Each row is a point on a landscape with many valleys, with its height.
A ball rolls from a point to whichever of its 2 nearest points has the largest drop for the distance, and stops where none of them is lower. Distance is the straight distance between rows; heights are no part of it.
nuzi (h 455): 13 22 7 39 39 8 -48 18 -23 -9 7 -59 21 2 26 -5 -4 -26 -12 31 -1 -28
sezum (h 252): 26 -19 4 20 73 -25 -27 13 24 3 10 -22 3 -25 -8 -3 2 45 11 19 0 -21
budo (h 569): -31 3 -41 21 -41 4 -21 -6 -10 -4 -2 18 17 23 33 25 8 -47 14 10 -44 6
bera (h 346): -10 22 10 19 -41 26 -14 7 18 14 14 39 -8 10 28 -9 7 -40 0 39 -29 -47
luf (h 413): -54 32 -34 9 -58 4 17 -44 -13 -7 1 23 -33 -12 5 12 24 -18 1 -22 19 6
pokog (h 277): 48 -46 3 -3 55 -10 -3 0 2 43 9 -13 -10 10 -8 8 -39 38 18 -22 -24 -2
Zit (h 535): 52 4 23 -28 -14 23 41 30 3 12 5 20 22 6 -7 -36 -2 18 -26 -7 12 2
Rel (h 110): -1 15 24 21 22 18 -36 -10 0 12 -7 -13 -26 -12 21 -12 8 -10 -11 61 -2 -75
Sisiz (h 437): -1 5 2 -35 -31 -9 46 1 14 8 -9 34 2 16 -22 -29 0 20 -25 -32 25 37
fupi (h 461): -24 58 -32 19 -58 -8 17 -35 -11 -15 24 17 -22 -23 17 14 28 0 -13 -23 39 17
dovar (h 163): -8 -21 -6 -6 -5 9 -9 -4 -18 -2 -5 -38 13 42 9 23 -3 -23 -3 2 -10 8
bupi (h 336): 11 40 27 12 -28 47 -14 -15 -16 -9 14 -27 -32 -19 -2 -9 19 -25 -24 21 25 -57
gureg (h 599): -15 -30 -26 -19 -1 -58 22 -5 0 -22 1 21 10 3 1 24 -23 38 27 -26 -18 54
budov (h 417): 29 -5 27 -2 42 9 1 9 -54 -14 1 -65 16 12 -6 3 -20 18 -12 5 -5 -2
kabot (h 430): 10 32 -1 9 -44 5 -10 20 34 3 17 50 7 0 22 -21 8 -28 -1 22 -10 -11
kapid (h 457): -21 9 -6 0 -12 -38 -14 -15 47 -20 -4 45 -23 -38 -13 -12 21 22 12 14 7 -7
Mer (h 222): 49 -27 1 -3 38 8 1 20 10 40 17 -3 8 13 13 2 -27 19 6 -11 -24 -11
Buf (h 395): 9 -5 1 -28 -19 3 21 5 40 11 -6 39 -2 9 -8 -22 15 11 -10 -10 14 9
Kese (h 146): -31 -22 -23 4 -4 -31 -21 -24 -35 -36 -9 -49 12 14 -3 50 -8 -10 17 -13 -12 32
tomom (h 232): 31 -14 4 -11 11 30 -2 7 35 42 -2 21 -2 15 16 -5 11 -1 -7 14 -11 -31
maput (h 140): -2 -29 25 -22 69 8 2 -12 17 25 -33 -30 -15 -23 -33 4 14 24 -11 -8 34 -14
tus (h 394): 22 -30 18 -8 61 0 2 -2 -20 7 -7 -53 3 4 -13 8 -6 34 -5 0 4 -9
vemeb (h 458): -1 19 -18 -2 -61 3 13 -1 -27 -11 11 -1 13 25 12 -2 -3 -24 -19 -21 0 32
damed (h 128): 31 -17 -13 30 31 9 -21 41 41 48 20 30 11 25 35 7 -21 -19 12 -5 -40 -15
naluz (h 403): -9 27 -33 -2 -59 -31 13 -11 13 -3 1 44 12 13 9 -7 -2 1 -13 -17 3 37
bomur (h 467): -4 8 11 -26 -19 -22 49 -2 -24 -18 -1 15 2 7 -32 -19 -17 37 -13 -35 14 49
Fuzef (h 273): 28 23 6 12 -4 -17 -9 33 51 -10 14 36 13 -36 -3 -33 14 13 9 24 7 -9
Subu (h 538): 12 22 8 4 -21 -12 17 23 -44 -35 27 -1 30 11 8 -2 -32 -1 -5 -10 -26 42
vazup (h 493): 66 22 29 -3 -11 15 33 50 -30 -6 19 17 29 -13 -17 -43 -12 16 -12 8 8 6
Papin (h 409): -22 9 -19 -15 -60 15 14 -19 -6 4 -11 18 -5 26 -1 -6 14 -29 -12 -20 9 20
Vude (h 436): 20 2 12 14 38 16 -28 6 -35 -5 -1 -70 18 17 7 2 -4 -8 -23 23 0 -21
bem (h 617): -36 -36 -18 -24 8 -46 16 -15 4 -17 -21 0 1 0 -19 25 -9 24 24 -32 7 51
bap (h 352): -41 15 -14 -9 -39 15 6 -31 -15 -10 -7 -9 -23 1 -14 5 24 -28 -8 -25 25 10
dafo (h 242): -39 11 32 -12 10 44 -3 -31 -17 13 -28 -29 -48 -19 -33 0 15 -26 -14 7 31 -41
Rak (h 672): -53 -15 -10 24 -6 9 -25 -31 -5 7 -13 -9 -14 14 16 17 14 -21 31 41 -35 -32
giki (h 309): -33 14 -50 4 -36 -36 4 -37 -27 -31 -6 -10 1 -14 -4 28 6 -1 -2 -35 17 42
posug (h 294): -40 21 9 -14 -22 39 6 -29 -12 -2 -9 -16 -49 -15 -29 -1 26 -29 -15 -14 34 -16
Demig (h 554): 34 -13 24 -41 -1 26 42 10 -8 12 -5 -1 12 23 -12 -12 -9 13 -24 -25 9 8
vavi (h 243): 1 0 -3 13 1 -1 -22 23 -16 -8 10 -29 30 27 21 22 -18 -25 -6 6 -23 10
zunu (h 379): -24 -22 -18 -7 10 -36 -12 -8 53 -8 -9 36 -12 -17 -6 8 21 28 23 2 -5 4
Daba (h 106): 4 -8 12 -9 14 17 -9 -11 26 11 -13 -4 -14 2 -3 -7 23 0 -5 22 6 -30
kuv (h 313): 21 -34 -11 7 49 12 -27 -14 31 67 -7 17 -25 6 29 -4 8 10 18 22 -18 -45
tega (h 434): 54 32 23 30 3 7 6 53 -18 -17 14 -7 38 -29 -13 -34 -9 -6 -6 23 5 -5
Ratib (h 218): 18 20 -7 20 -17 -42 21 48 16 -11 23 64 35 -10 16 -16 -28 18 16 -9 -19 44
gebu (h 508): -16 7 -23 3 -41 1 -14 2 16 -2 2 32 8 17 23 4 13 -29 2 7 -25 4
Konid (h 39): 18 -10 -15 19 11 -12 -13 44 49 20 21 48 18 7 29 5 -13 -8 19 -7 -33 1
sevo (h 460): -37 -5 3 -16 -20 -3 8 -21 38 -1 -15 42 -31 -13 -13 -12 22 -1 5 11 8 -14
nid (h 329): 30 -5 20 17 53 -20 -11 23 -7 -28 9 -32 16 -35 -31 -13 -1 47 2 20 8 -12
rifi (h 138): 34 10 12 13 -2 -12 32 55 -4 -9 33 52 24 3 23 -15 -43 10 21 -13 -37 38
sisa (h 567): 6 -30 17 -40 2 25 41 2 -23 8 -8 -21 4 36 -10 7 -22 2 -9 -27 3 27
gunu (h 500): 18 44 -2 7 -58 -1 20 13 -50 -26 34 -13 20 13 8 -13 -21 -13 -22 -25 4 41
Kebo (h 356): -3 27 34 1 -25 36 2 -17 5 3 -2 4 -40 -26 -15 -17 14 -13 -28 25 27 -67
sen (h 660): -60 -30 13 -9 16 41 -7 -31 -15 26 -38 -20 -19 20 -20 12 15 -29 19 8 19 -7
Tive (h 561): 8 -1 11 -25 -13 -5 30 9 -40 -28 19 -2 17 30 14 11 -35 7 9 -17 -39 54
Bere (h 576): -5 -18 -18 -2 4 -44 2 20 8 -16 15 18 22 7 17 25 -22 15 24 -17 -33 37
vaduv (h 233): -13 9 19 20 -6 28 -17 -3 8 24 2 14 -20 5 23 -8 3 -25 -1 56 -25 -70
Mam (h 547): -11 2 -33 23 -6 -38 -15 30 8 -21 9 20 34 2 32 29 -21 -18 14 -7 -35 29
bota (h 630): -43 -27 -8 -26 -3 -13 10 -14 -2 -12 -27 -9 -4 12 -24 18 0 -3 11 -27 19 36
vur (h 201): -29 -40 11 -16 60 -2 -9 -22 35 25 -32 -7 -31 -19 -30 11 18 21 18 4 28 -10
lig (h 312): 18 44 12 12 -35 41 -6 -7 -26 -26 29 -51 -9 -14 -5 -7 25 -27 -28 -5 38 -23
Pani (h 381): 2 12 36 -27 -6 32 11 -15 26 14 -24 24 -33 -27 -16 -19 20 -4 -33 16 27 -52
Zorak (h 55): -32 -27 -6 -6 4 0 -9 -22 -38 -21 -18 -67 7 32 -10 36 -7 -21 5 -13 4 23
zav (h 234): 32 34 24 12 5 13 -23 6 4 -23 9 -27 3 -39 -16 -24 18 2 -13 30 25 -35
bovez (h 578): -8 -30 4 -32 1 -7 28 -5 -23 -15 -1 -16 3 35 -3 22 -27 12 13 -28 -14 45
Zizos (h 147): 42 -2 12 3 14 9 11 46 1 14 25 6 24 19 19 -2 -29 0 0 -5 -27 5
dib (h 310): 13 15 -13 -8 -38 -33 30 23 13 2 17 55 29 14 7 -17 -18 22 -2 -15 -7 44
duv (h 221): 20 -7 -9 25 41 17 -31 21 30 54 8 18 -5 17 45 -4 0 -13 9 26 -31 -38
pakaz (h 191): -15 -5 28 -23 43 28 -10 -22 2 14 -37 -39 -21 -16 -28 -1 22 -1 -20 4 34 -26
zab (h 489): -24 10 -62 25 -16 -54 -18 -3 -7 -41 2 20 34 -21 23 33 -19 -9 8 -7 -26 39
figap (h 480): -5 50 -36 21 -55 -27 10 -18 -12 -22 19 15 10 -12 7 -1 7 2 -13 -25 23 38
pim (h 235): 24 -27 0 1 63 12 -22 -11 9 53 -17 -20 -19 1 29 -6 12 15 -3 19 2 -45
Valo (h 183): 24 39 32 28 20 14 -39 -5 6 -6 3 -31 -16 -35 3 -16 14 -8 -14 55 21 -66
paz (h 159): 23 12 -5 17 -3 -19 -7 50 59 5 19 60 22 -16 21 -21 -2 0 15 10 -13 1
nove (h 644): -44 -29 0 -28 1 22 0 -19 -5 12 -36 -16 -10 19 -27 12 10 -23 6 -14 23 18
Zovom (h 230): -17 7 -31 13 -22 -33 -14 -17 -38 -47 11 -45 11 -13 -4 34 -4 -3 -1 -22 -2 30
virap (h 364): 0 -53 14 -19 66 5 11 -14 -12 24 -21 -46 -11 9 -22 23 -17 23 12 -22 15 11
Tugiz (h 681): -49 -10 7 7 -6 28 -13 -39 -11 6 -23 -20 -27 10 -7 11 16 -27 15 21 -1 -32
muk (h 414): -25 0 22 -37 -14 28 21 -15 29 16 -24 36 -32 -7 -25 -22 19 -13 -12 1 24 -18
niv (h 281): -38 -44 -8 -5 27 -12 -14 -21 38 10 -25 9 -20 -1 -10 18 19 11 31 8 1 -3
fugil (h 380): 37 14 22 25 21 -15 -2 36 -24 -38 17 -17 23 -36 -32 -25 -3 22 1 18 9 2
sini (h 70): 45 17 31 12 14 11 24 54 -27 -11 30 19 26 5 8 -15 -36 8 11 -3 -29 25
siti (h 326): 28 -57 1 -13 71 -2 -11 -19 -3 50 -15 -32 -18 1 -4 6 -21 36 16 -23 4 -7
Gumiz (h 137): 39 -30 6 7 82 -10 -25 -3 8 39 -8 -33 -8 -24 11 -9 8 44 -2 8 8 -39
Bosif (h 284): 19 27 11 12 -12 10 -12 -4 -21 -32 17 -50 2 -19 -20 -10 18 -5 -20 -2 27 -12
tovol (h 494): -6 17 4 -2 -15 -29 25 -3 -32 -42 2 -13 4 -16 -37 -18 -5 34 -11 -31 22 33
Nofiv (h 325): 1 -13 2 -19 -18 28 11 0 44 30 -7 55 -13 18 10 -13 22 -6 0 14 -5 -20
denu (h 393): -35 8 -61 8 -24 -52 -6 -35 -5 -33 -6 22 9 -22 5 31 3 2 12 -13 1 37
seki (h 621): -55 -2 -33 17 -41 12 -12 -34 -10 -3 -9 11 1 12 17 23 16 -33 32 14 -38 -15

For each start below, name the point where the ball stops.
bomur | Daba
Zit | Gumiz
bupi | Rel
Rak | Rel
gureg | Zorak
tus | sini
Tive | maput
fupi | maput
figap | sini

Call two points neighbours if one is among the 2 nearest of the other. Go from one point of each pair to the other, from neighbour to neighbour, staying as low as possible. Name the highest point that can't be avoided.
Gumiz and Zorak | figap
Gumiz and Konid | kuv
Gumiz and Rel | kabot
